The views of a scene show one set of named points, each view turned or mirrored, and shifted as a whole, with a little noise and some points left out.
(in the rows, 128 means zero)

Scene 1
View 1
(72): [130 137 120 132  88 167 120 154 168 126 130 164 120 125 118 112 120 114
  93 143 118 141 123 125 150 136 140 137 114 113 157 116 152 138 115 122
 124 134 114 137 137 132 145 124 130 174 129 132]
(161): [129 158 127 126  71 186 155 152 145 133 134 125 112 121 107 100 155 118
 100 144 110 160 123 146 146 129 138 131 121 105 148 127 141 154 134 126
 103 118 131 135 171 116 125 104 124 166 128 136]
(169): [123 149 152 129  86 149 157 147 146 154 147 149 132 112 147 127 130 134
  91 138 117 145 123 124 139 135 137 146 128  99 142 118 141 120 133 123
 112 104 115 118 124 108 117  92 125 153 150 141]
(206): [ 86 155 113 143  93 128 105 158 173 142 139 179 107 112 121 136  73 128
 125 159 106 144 136  97 172 125 160 142 122  94 125  89 152 129  90 154
 123 129  99 116 120 110 205 124 156 171 118 119]
(180): [139 156 122 131  78 159 134 144 157 162 124 149 123 101 125 136 134 124
  89 131 123 134 127 123 151 146 141 134 132  92 139 132 133  96 123 134
 139 107 112 115 129 110 132 127 129 157 147 136]
(60): [173 136 129 119  77 195 147 145 151 140 120 135 131 121 120 107 173 110
  63 120 133 137 113 149 131 153 122 131 120 116 173 152 135 118 144 102
 132 116 128 139 148 134  81 123 104 165 153 148]
(136): [123 168 123 133  74 159 144 144 148 166 128 137 116  99 120 131 133 128
 102 139 113 147 132 128 155 138 145 131 136  85 126 129 131 108 124 146
 124 102 116 113 144  99 141 116 133 154 142 132]
(50): [129 154 155 130  86 138 155 144 148 170 145 154 142 101 154 143 130 138
  87 129 122 134 125 117 139 145 136 145 137  90 138 125 139  93 134 126
 126  92 108 109 107 103 112  99 125 146 161 145]
(188): [147 134 119 136  93 140 106 147 178 161 121 186 136 102 142 150 106 122
  77 123 133 113 125 104 151 157 138 142 127 100 153 127 142  74 111 127
 162 118  96 117  90 131 141 147 131 162 156 134]
(140): [105 168 156 128  77 163 182 148 126 147 156 120 117 119 132 111 147 137
 111 149 102 169 129 140 141 121 139 138 131  94 131 116 141 155 142 133
  80  99 129 120 161  93 117  68 125 152 137 141]
(16): [113 172 141 125  67 185 181 149 127 141 144 105 109 120 111  99 164 128
 108 150 103 174 127 154 144 120 137 130 130  96 134 126 136 163 144 131
  82 105 139 131 184  96 118  79 121 159 129 140]
(52): [149 155 110 133  77 166 124 146 161 158 114 149 121 101 117 132 137 116
  85 129 127 131 126 125 154 150 141 129 131  93 143 139 131  93 122 133
 145 112 111 120 135 117 134 142 128 160 148 134]
(95): [134 160 121 132  77 156 136 145 156 163 125 147 123 100 124 136 132 125
  94 133 120 137 128 124 154 146 142 132 135  89 132 132 133  99 125 139
 134 105 110 116 132 108 135 126 129 154 147 135]
View 2
(206): [156 124  88  95 122 146 131  92 107 135  95 131 127  89 201 155 139 137
 141  88 139 159  95 112 124 113 152 135 107 149 120 110 137 163 164 102
 129 131 141 129 114 168 131 165  63 149 121 157]
(161): [131  77 111 109 127 142  95 144 116 144 171 134  98 101 112 130 148 154
 146 119 108 128 127 116 114 152 131 107 143 135 155 144 138 107 153 132
 122 141 112 122 132 122 106 129 117 134 137 119]
(140): [125  91  92 102 155 119  95 143 127 127 179 141 103 124 130 139 157 156
 126 122  79 118 130 125 132 138 125 120 154 162 149 142 149 119 127 127
 144 149 126 135 116 120 108 115 108 135 167 120]
(52): [152 101 121 125 114 155 111 133 137 122 151 141 125  99 122 148 130 120
 134 107 170 112 115  89 112 165 142 129 135 116 117 117 120 113 146 101
 119 126 108 139 150 143 104 129 119 103 128 150]
(169): [137 111 108 109 137 129  98 128 151 106 174 138 136 113 134 152 156 132
 118  96 116 110 129 109 134 146 126 128 153 141 127 123 134 112 132 112
 132 139 129 132 136 126 110 124  98 125 145 142]
(188): [159 131 125 118 111 153 117 108 160  99 142 136 160  94 150 165 143 106
 122  75 178 111 113  82 124 156 139 139 135 114 100 100 116 119 146  88
 116 125 125 133 156 148 114 143  89 113 114 172]
(50): [143 123 112 116 138 128 101 127 162  92 174 146 146 120 135 159 151 120
 108  95 133  98 125  98 138 153 128 139 155 140 111 113 129 113 121  99
 136 135 129 145 141 133 107 115 102 110 153 153]
(16): [123  74  96 108 146 126  90 153 113 143 182 140  84 118 110 126 150 162
 140 134  82 125 132 125 121 148 126 111 150 154 161 152 150 112 135 136
 136 147 114 130 118 117 103 111 123 131 163 111]
(60): [135  83 144 122 112 150  84 154 152 118 199 132 128  97  77 137 152 133
 137 101 139  98 142  97 113 182 122 108 157 106 142 135 121  72 150 124
 105 136 102 120 165 107  95 123 128 116 118 131]
(95): [148 106 110 123 125 144 112 131 138 120 150 143 123 107 131 150 134 124
 128 109 155 114 115  94 119 157 141 133 138 129 116 119 128 121 136 101
 131 128 114 143 142 141 109 124 114 106 142 152]
(136): [147 102 102 120 131 141 111 132 128 127 150 145 111 113 135 143 132 131
 130 121 141 118 114 101 119 151 140 133 139 138 122 123 132 128 133 104
 136 129 117 143 131 144 108 120 118 109 150 142]
View 3
(72): [106 100  94 110 110 124 155 149 122 161 144 140 147 122 107 126 130 126
  84 134 161 105 158 119 132 132 124 118 127 118 117 121  98 146 133 158
 141 108 165 155 136 155 118 141 111 118 135 128]
(136): [124 125 139 110  96 140 155 116 108 161 147 141 149 139 113 119 135  97
  86 138 137 107 154 112 120 132 134 116 120 104 121 145 106 112 118 112
 146 103 164 120 111 118 137 153 104 150 143 113]
(50): [105 139 137 122 131 137 160 127 135 123 147 114 155 141 116 128 152 105
  81 165 143  92 156 118 146 122  97 100 108 125 116 162 123 125 142 112
 140 112 157 111 117 125 126 152 120 160 137 101]
(180): [108 114 133 118 105 135 161 126 125 152 154 135 151 139 108 123 143 109
  87 142 142 104 155 121 124 131 119 112 118 110 131 149 110 129 129 127
 151 101 166 129 110 130 135 154 111 148 130 119]
(169): [115 138 124 117 133 135 153 140 130 136 134 120 149 130 113 135 141 113
  79 161 153 101 160 115 144 127 109 104 111 124 104 148 110 126 135 127
 129 115 158 126 134 128 116 148 114 145 147 103]
(52): [104 105 137 119  98 134 164 128 128 157 160 139 149 144 106 122 144 115
  90 138 142 109 154 126 117 132 124 119 122 108 145 145 104 133 129 136
 155  96 171 136 101 134 140 155 115 145 121 127]
(206): [106  98  58  94  78 119 160 107  82 156 165 145 160 108 121 105 112  90
  77 100 134  80 144  85 142 124 129 132 135  98  95 112 124 131 130 112
 151 119 146 110 135 176 114 124  85 116 139 118]
(161): [133 125 126 109 121 135 142 158 118 180 113 143 136 128 107 137 128 124
  86 149 170 123 171 121 118 143 142 115 117 120 104 122  79 121 113 155
 118 102 170 157 142 115 120 151 111 129 162 121]
(188): [ 74  94 114 124 101 123 175 121 139 127 185 126 160 141 108 114 152 113
  87 136 134  87 140 123 137 118  97 112 124 112 151 154 128 155 151 133
 172 105 163 124  99 167 135 147 120 143 101 126]
(95): [112 117 135 115 101 134 160 124 122 153 154 135 150 140 110 121 142 106
  86 142 141 106 156 119 125 131 122 115 119 108 130 146 110 125 128 125
 150 102 164 125 109 128 135 154 110 149 133 118]
(16): [156 148 137 106 131 146 133 156 112 181  94 140 134 125 111 144 126 115
  84 160 168 127 176 116 121 147 148 114 111 122  88 123  77 103 102 140
 103 108 167 149 150  90 118 154 105 136 183 105]
(60): [112 116 153 129 139 136 152 175 159 159 126 130 136 147  98 146 151 146
  90 173 175 127 169 148 120 141 117 102 113 134 139 143  80 145 130 178
 132  96 181 176 122 116 129 164 133 141 136 128]
View 4
(169): [130 121 137 102 124 151 137 126 111 106 148 136 108 133 141  99  97 119
 133 129 115 124 123 137 121 147 126 141 155 108 130 128 129 124 140 143
 118 114 107 108 130 130 142 139 122 124 134 112]
(60): [134 121 124  96 153 140 158 128 119 116 140 116  89 118 161  97 128 154
 136 128 102  76 179 132 140 145 135 126 125 123 164 151 131 135 133 131
 139 177  97 107  95 119 112 130 121 137 141 118]
(16): [152 112 149 131 165 129 154 108  90  89 146 111 147 124 155 110 114 131
 134 135 127 121 116 155 110 169  98 157 173 136 142 110 144 160 156 168
 144 156 117 124 132 147 117 100 106 113 151 133]
(52): [131 131 112  82 138 118 129 117 133 128 135 115 117 133 138 108  97 135
 132 137 105 104 151 140  96 151 120 113 138 101 138 139 141 111 111 105
 118 137 103 123 108 131 132 147 130 163 145  85]
(180): [131 127 121  89 132 126 130 119 127 123 138 122 117 136 137 106  94 126
 131 137 105 116 141 143  98 151 121 120 145 100 131 133 140 114 118 117
 116 127 105 119 119 132 139 145 128 152 143  88]
(95): [133 127 120  90 134 125 129 117 126 123 140 122 123 139 136 106  92 127
 133 138 109 117 137 147  95 153 119 122 151  99 130 130 141 116 118 119
 117 127 107 122 120 133 138 144 127 152 143  89]
(50): [123 124 130  93 112 151 137 128 114 122 157 148 101 146 142  90  82 114
 134 135 103 121 137 150 121 144 134 135 153  93 125 132 129 113 131 136
 109 112 106  97 141 119 154 148 123 132 131  95]
(140): [144 111 151 129 143 144 148 115  89  92 152 125 137 129 150 104 101 119
 133 134 127 133 106 154 117 164 107 159 176 126 130 110 139 151 160 170
 135 129 117 117 143 142 132 111 107 107 143 129]
(206): [136 132 129  87 119 125  95 112 141 103 108 103 137 122 110 125  96 103
 115 124 138 165  63 119  65 149 100 127 157 101 115 110 141 103 115 108
 102  53 117 157 103 167 147 163 142 153 142  90]
(136): [136 126 126 100 136 120 128 112 117 118 141 121 135 141 136 106  89 122
 134 141 114 124 127 151  88 159 110 129 162 104 126 123 146 122 122 127
 120 129 112 124 129 139 139 135 124 147 146  91]
(72): [135 127 129  93 139 137 128 122 132 101 114 101 108 109 135 116 124 134
 122 118 128 123 116 113 104 146 116 128 135 120 146 134 131 121 126 119
 121 111 106 141  85 147 122 143 133 142 141 113]
(188): [115 136 111  65 108 140 116 132 149 132 130 127  87 134 125 102  94 122
 126 128 102 115 142 120 102 132 137 104 125  87 131 147 130  89 102  91
  99  99  96 117 100 125 147 175 144 165 134  75]
(161): [146 117 138 116 162 129 145 113 108  95 130 101 131 114 149 113 123 139
 131 130 126 114 125 139 111 161 106 141 154 132 150 123 141 147 142 144
 139 148 112 129 107 147 115 114 118 127 149 126]
View 5
(140): [122 134 118 168 147 132 136 132 127 135 117 158  98 172 116 110 140 153
  80 142 115  98 100 123 127 108 148 172 144 116 147 144 114 135  93 135
 162 149 131 106 101 119 114 188 128 130 118 132]
(60): [110  91 113 123 153 110 156 114 136 113 122 117  82 154 142 143 122 108
 103 152 153 105 121 126  64 128 146 100 118  75 144  78 105 113 105 147
 143 130 140  99 126 128 145 149  92 130 128 132]
(16): [102 109 118 170 165 132 155 133 123 149 110 150  96 168 114 105 137 158
  99 146 119  91 110 118 118 110 162 158 143 112 148 142 109 139 100 134
 177 145 125 101  97 124 115 185 115 137 125 132]
(180): [118 123 126 110 121 111 114 112 123 125 128 147 109 137 135 132 133 105
  93 145 141  90 102 153  98 107 103 115 128  88 134 123 119 116 119 104
 140 131 144  90  91 133 150 151 138 126 116 123]
(169): [131 137 121 131 125 116 114 118 129 115 130 151  99 155 132 131 134 117
  74 145 134 103  98 140 105 112 116 141 130  96 139 120 117 120 102 126
 135 139 144 102 106 122 135 163 135 123 114 127]
(136): [111 124 125 122 128 117 117 116 120 138 121 160 110 141 128 122 135 120
  95 145 131  87  98 153 112 105 109 128 134  97 133 141 120 121 121 104
 153 134 138  89  80 132 143 161 142 127 114 123]
(72): [131 110 145 116 129 118 120 122 117 124 144 121 110 138 130 128 156 124
  90 121 146  67 146 125  99 105 119 111 135  84 154 124 103 131 100  98
 115 129 144  96 109 126 138 160 121 140 118 111]
(52): [110 109 129 100 124 107 118 108 121 129 128 142 107 131 139 137 131 102
 102 144 147  87 110 156  90 110 103  99 122  80 134 119 117 113 125 100
 140 125 144  86  88 137 155 143 133 128 118 120]
(50): [137 152 115 121 110 113 100 113 134 105 129 161 100 154 135 137 126 101
  64 151 134 116  83 150 103 115 102 142 126  96 132 115 125 113 106 130
 134 140 149 103 104 122 142 160 144 117 110 129]
(206): [144 141 163 107  98 123  76 124 101 136 154 150 136 123 120 115 174 129
  78 104 133  45 135 142 138  82  80 128 147  99 147 177 112 140 112  52
 107 131 151  89  73 128 137 167 165 140 103 100]
(95): [116 123 126 111 123 112 112 113 122 129 127 153 107 138 134 131 134 110
  92 145 139  89  99 154 102 107 103 117 128  89 134 128 120 116 121 106
 146 131 145  90  86 132 147 152 139 126 114 121]
(188): [139 132 136  78  95 102  86 102 122 105 148 136 112 124 148 151 139  79
  79 135 155  88 113 161  86 109  74  94 118  73 133 107 118 108 119  95
 104 122 160  92 100 128 162 137 146 124 109 114]
View 6
(188): [170 103 121 162 103 118 132 138 123 149 136 117 152  85 125 105 150  91
 148 102 151 123 157 130 151  77 139 120 120 126 174 153  78  84 131 196
  84 177 115 107 165 124 124 137 124 110  92  94]
(72): [140 114 133 134 134 128 123 121 146 137 130 140 143 100 119 117 129 126
 168 118 145 116 153 126 142 130  92 122 131 130 153 170  98  95 131 167
 119 144 108  82 157 139 123 135 118 133 117  92]
(180): [146 138 135 128 120 121 139 135 123 125 128 129 154 105 131 129 126 104
 148 113 147 121 153 111 155 109 126 133 127 132 164 160 102  90 133 164
 109 150 109 109 155 136 114 126 139 119 105  96]
(161): [124 150 141  96 141 126 147 118 140 112 123 146 151 116 132 145 107 137
 158 125 147 113 150 104 151 156  89 135 145 131 149 175 124  96 125 142
 137 127 106  94 157 154 109 122 143 140 122  85]
(169): [151 142 132 111 115 120 146 140 135 115 105 130 174 106 117 132 128 123
 147 109 137 107 152 122 129 109 118 155 120 137 154 155 118 109 123 161
 117 148  92 113 149 127 119 114 142 116 102  89]
(140): [130 172 148  80 130 125 143 135 136  92  97 144 177 127 116 151 105 137
 150 121 129 103 144 106 130 142 105 170 125 145 140 164 141 114 127 131
 140 119  84 108 135 141 115 104 151 121 118  93]
(206): [133 118 157 173 131 140  60 140 134 138 138 136 148 119  86  98 128  94
 176 116 124 113 136 123 144 106 127 130  99 159 150 168  91  91 165 158
 107 122  95  82 121 125 142 135 101 107 130 139]
(95): [146 143 140 130 117 120 141 136 116 124 132 128 156 108 131 132 123  96
 145 114 148 122 154 106 160 108 136 133 125 132 166 159 104  84 138 162
 107 147 109 116 154 137 115 124 141 115 105  99]
(52): [148 133 137 136 119 119 146 132 115 133 143 130 145 102 142 127 126  96
 146 114 156 127 157 106 169 110 132 118 134 125 170 162  93  77 135 173
 103 155 118 109 164 144 111 132 142 121 105  90]
(136): [139 153 146 123 122 123 134 139 114 113 131 134 159 117 128 135 116  95
 146 117 144 120 150 101 161 114 134 142 123 138 162 160 111  87 142 153
 113 136 103 115 148 141 112 122 146 114 112 102]

In a view up to two points have been moved. Name them for each view, in the order of its rows, or write -.
view 1 -> -
view 2 -> (206), (188)
view 3 -> (136), (60)
view 4 -> -
view 5 -> (169)
view 6 -> (180)

Scene 2
View 1
(198): [111 135 135 131 106 138 126 116  96 158 137 144  98 119 110 118 106 131
 123 126 140 184 121 123  87 157 106 102 121 122 115 119  98 157 134  91
 130 138  83 124 121 126 136 120 139 131 122 151]
(107): [111 154 114 112  97 119 137 137  99 154 132 133 109 127 104 113 149 123
 127 141 153 151 116 115  83 144 112 130 140 133 108 142 127 129 110 110
 120 119 107 124 101 114 128 133 150 132 137 152]
(147): [122 141 162 136 150 147 128 123  93 144 120 142 125 138 132 150 120 118
 126 128 153 143 146 135 119 154 116 102 105  92 120 151 103 182 146 103
 125 136 105 135 146 114 135 134 127 111 112 140]
(189): [123 151 122 112 116 118 142 138 106 143 140 115 115 121 104 112 167 123
 135 139 159 117 132 110 100 134 117 138 123 117 121 155 120 129 108 135
 124 114 116 132 104  93 143 142 134 101 132 137]
(13): [119 114 148 141 122 146 121 100  98 157 146 141  96 110 112 121  85 138
 125 117 134 191 125 124  98 159 102  89 102 109 125 109  76 174 151  93
 144 152  67 125 138 126 147 116 124 114 110 149]
(86): [107 171 102 110  83 113 139 143 100 157 128 135  97 127  99 104 160 121
 127 142 153 159 113 109  70 147 115 137 148 146 106 140 134 114  96 108
 112 108 112 122  88 119 123 130 158 140 143 147]
(101): [107 173 102 122  75 115 134 131 105 161 139 138  81 119  92  89 147 128
 128 131 143 191 114 103  59 158 114 128 138 155 111 126 116 115  98 102
 118 107  99 119  86 130 127 120 150 135 142 136]
(112): [117 125 149 130 132 143 128 118  94 151 129 142 116 126 123 138 109 124
 125 127 147 156 130 131 106 151 107 103 114 103 118 134 100 172 145 100
 133 144  91 129 137 116 139 129 133 121 115 153]
(69): [126 132 137 112 136 127 141 135 102 137 140 114 132 122 113 129 154 120
 133 140 161 101 136 117 119 128 114 132 117 101 124 159 117 146 121 136
 131 127 112 134 122  84 149 147 128  95 123 146]
(106): [126 114 173 140 160 157 124 108  93 144 130 141 126 128 132 152  95 126
 126 121 147 148 146 141 130 153 108  89  93  78 126 136  85 198 164 103
 141 155  85 134 160 111 147 131 116 102 101 145]
(51): [107 118 118 122  90 133 127 114  95 165 144 143  95 112 101 111  99 135
 120 130 135 191 100 121  78 151  98 105 135 132 108 104 101 145 133  88
 137 146  70 118 112 130 133 118 149 145 124 171]
(132): [119 165 144 125 137 132 137 140  99 142 117 135 123 140 124 137 154 114
 130 134 161 130 145 128 108 150 123 124 117 104 115 165 122 158 123 113
 116 114 123 135 126 106 130 139 134 111 127 132]
View 2
(132): [117 106 162 101 128 116 122 131 127 120 130 148 152 113 116 130 136 115
 128 122 147 130 109 115 128 129 132 142 110 106 143 117  88 107 127 114
 117 135  96 129 150 107 119 153 134 114 153 125]
(106): [141 135 109  75 149  91 128 123 135  77 107 123 144  94 151 121 149  92
 142 160 149 137  97 122 110 133 167 119 134 114 163 121 130 121 105 131
  89 146 154 161 149  93 139 126 128 117 130 106]
(51): [111 107 161 115 121 118 106  96 118 119 131 116 129 133  85 137 146 103
 188 171 118 132 115 159 154 162 147 148 114 148 158 118 124  95 133 114
 133 129 124 192 144  96 118  88 132 115  67 100]
(112): [124 119 140  95 135 104 121 117 128 102 120 125 142 111 120 127 147  99
 154 156 137 134 104 133 129 141 151 134 120 125 157 119 118 110 116 120
 109 136 131 163 148  98 127 119 129 117 116 110]
(189): [110  95 161 127 120 115 114 133 149 133 134 159 147 121 104 134 110 124
 135  97 137 132 138 125 138 147 118 150 102 119 149 123  86 108 151 130
 143 132  96 140 147  92 106 137 125  96 138 136]
(198): [119 115 153 103 131 119 104 108 120 113 131 119 132 122 108 132 145  97
 170 168 131 135 110 139 137 145 151 138 117 125 157 114 114  97 123 127
 115 137 133 175 142  99 119 107 143 120  94  99]
(147): [130 120 136  85 139 105 127 126 126  96 118 131 149 103 133 126 149 101
 134 149 148 133  96 118 119 128 151 131 122 107 154 118 110 114 110 119
  98 140 126 143 151 104 130 140 132 121 141 112]
(86): [ 95  84 198 132 108 137 102 115 120 154 149 146 140 144  70 143 128 122
 162 127 122 126 128 138 162 152 115 165  94 129 138 115  81  86 150 108
 151 126  75 152 147 109 101 126 138 111 107 119]
(101): [ 98  87 199 136 112 148  84 110 118 156 157 134 129 148  71 144 125 113
 179 145 120 133 132 141 158 149 124 163  95 125 145 110  77  74 151 126
 146 131  94 167 138 110  91 110 158 116  90 106]
(69): [117 106 140 114 127  96 131 138 156 113 119 161 154 108 122 128 118 126
 121  92 143 130 132 123 130 148 125 141 109 122 151 128 101 127 145 124
 134 131 102 135 154  83 123 141 109  90 151 145]
(13): [131 126 129  99 139 110 100 107 130  97 123 111 127 113 124 128 139  86
 177 176 133 142 112 144 127 147 166 130 126 128 167 120 126 102 119 143
 106 143 161 189 140  91 121  94 143 118  88  92]
View 3
(107): [149 107 127 109 136 127 178 115 167 122 103 137  88 124 128 148 129 168
 135 100 157 102 111 143 125  95 139 167 122 136 130 117 131 103 167 123
 127 127 115 104 139 118  85 155 153  97 124 135]
(13): [152 134 136 106 130 135 120 117 180 115 145 147 103 100 114 104 161 153
 131 101 117 126  90  98 132  70 101 121 130 164  95 141 159 125 141 167
 143 128 129 143 138 112 131 114 153 147 125 111]
(198): [156 125 139 106 134 133 137 118 179 117 134 148 100 105 117 122 146 158
 131 101 138 114  97 108 131  82 118 137 129 148 105 143 146 113 153 154
 139 130 126 128 136 117 113 128 153 135 123 117]
(189): [129  98 117 121 133 137 176 118 137 121  98 106  89 134 140 141 153 166
 143  98 141 115 116 152 115  98 128 154 108 131 134  87 130 120 156 106
 131 127 114 113 147 108 107 151 153  83 125 160]
(106): [146 141 135 110 134 143 103 136 135 116 142 119 116 105 136 115 182 161
 144 116 118 121 105 100 123 112  95 113 116 120  95 125 156 143 126 149
 159 142 136 156 136 109 151 102 167 141 130 127]
(86): [148  95 131 112 137 126 192 111 177 122  98 141  86 125 123 155 116 168
 134  92 170  99 109 145 125  87 152 175 126 138 139 123 122  89 179 117
 121 122 110  91 141 120  73 168 145  91 119 137]
(69): [134 115 111 115 131 137 157 124 118 121 104 101  94 130 147 138 170 168
 143 111 128 117 124 151 115 114 115 148 104 121 125  82 141 133 143 110
 139 134 119 129 145 108 120 135 164  90 129 154]
(147): [145 129 142 110 138 143 119 138 134 118 131 119 114 111 138 131 168 166
 147 113 139 111 106 105 119 122 114 127 117 100 104 131 141 129 137 136
 157 143 133 142 133 115 136 116 165 129 129 132]
(132): [137 110 138 116 142 143 151 137 131 120 112 110 105 125 142 148 155 171
 152 104 157 105 112 125 112 124 133 143 114  94 124 118 126 118 151 112
 149 139 125 122 138 112 117 138 160 104 125 150]
(51): [170 132 127  98 130 117 152 103 199 116 126 166  90 103 112 123 131 158
 117 105 132 109 100 125 142  71 121 156 132 174 108 139 152 103 160 164
 128 123 120 121 135 124  90 138 155 130 124 101]
View 4
(106): [166 156 109  79 104 102 119 115 156 109 128 126 110 110 144 130 109 131
 102  89 136 139 112 135 134 155 129 130 137 151  99 159 155 138 154 121
 127 134 168 139  88 108 157 145 154 135 121 144]
(107): [128 143 119  96 169 115 132 154 150 161 133 137  98 133 133 139 143 132
 133 145 117 116 129 131 116  89 122 139 125 143 118 118 129  82 131 117
 162 121  98 165 157 141 143 104 122 163 173 160]
(112): [149 150 115  87 132 112 125 133 154 130 126 133 107 121 140 134 119 134
 111 105 121 138 119 131 127 126 133 135 131 150 104 139 149 120 148 114
 145 128 141 150 118 123 155 129 142 141 144 148]
(189): [149 142 116  89 157 104 126 133 145 165 152 133  86 121 145 140 154 127
 138 165 134  81 127 135 119 105 107 132 132 141 127 133 120  77 118 137
 146 128 105 151 134 129 136 107 119 177 153 155]
(13): [146 133 118  79 134 123 125 141 160 139 119 133 104 121 145 127 123 134
 102  93 110 135 122 131 130 119 158 147 124 167  95 139 149 142 163  99
 136 132 170 135 109 122 162 126 129 113 136 128]
(132): [147 166 108  87 136 104 130 136 153 129 145 134  95 119 129 139 129 117
 134 138 147 114 123 132 124 127  92 134 130 127 121 140 134  85 129 143
 146 126 117 160 134 122 140 121 146 181 155 169]
(198): [133 142 118  84 146 127 130 153 160 140 118 139 104 126 133 132 123 130
 112 101 111 141 126 128 127 109 142 150 121 157 100 130 146 123 157 104
 149 126 147 149 133 130 158 118 130 129 155 143]
(69): [165 146 113  92 138  89 121 113 142 152 155 126  96 116 152 137 144 135
 130 157 138  88 117 138 121 124 109 118 141 140 126 143 127  88 116 139
 141 132 107 150 112 121 139 123 130 176 138 155]
(101): [107 132 120  88 187 145 140 184 160 173 126 146  85 139 122 139 152 116
 137 141 106 114 143 124 119  67 132 167 108 149 115 108 125  84 145 109
 162 119 116 159 178 144 147  84 108 150 184 152]

In a view up to two points have been moved. Name them for each view, in the order of its rows, or write -.
view 1 -> (198)
view 2 -> (69)
view 3 -> (106)
view 4 -> (13)
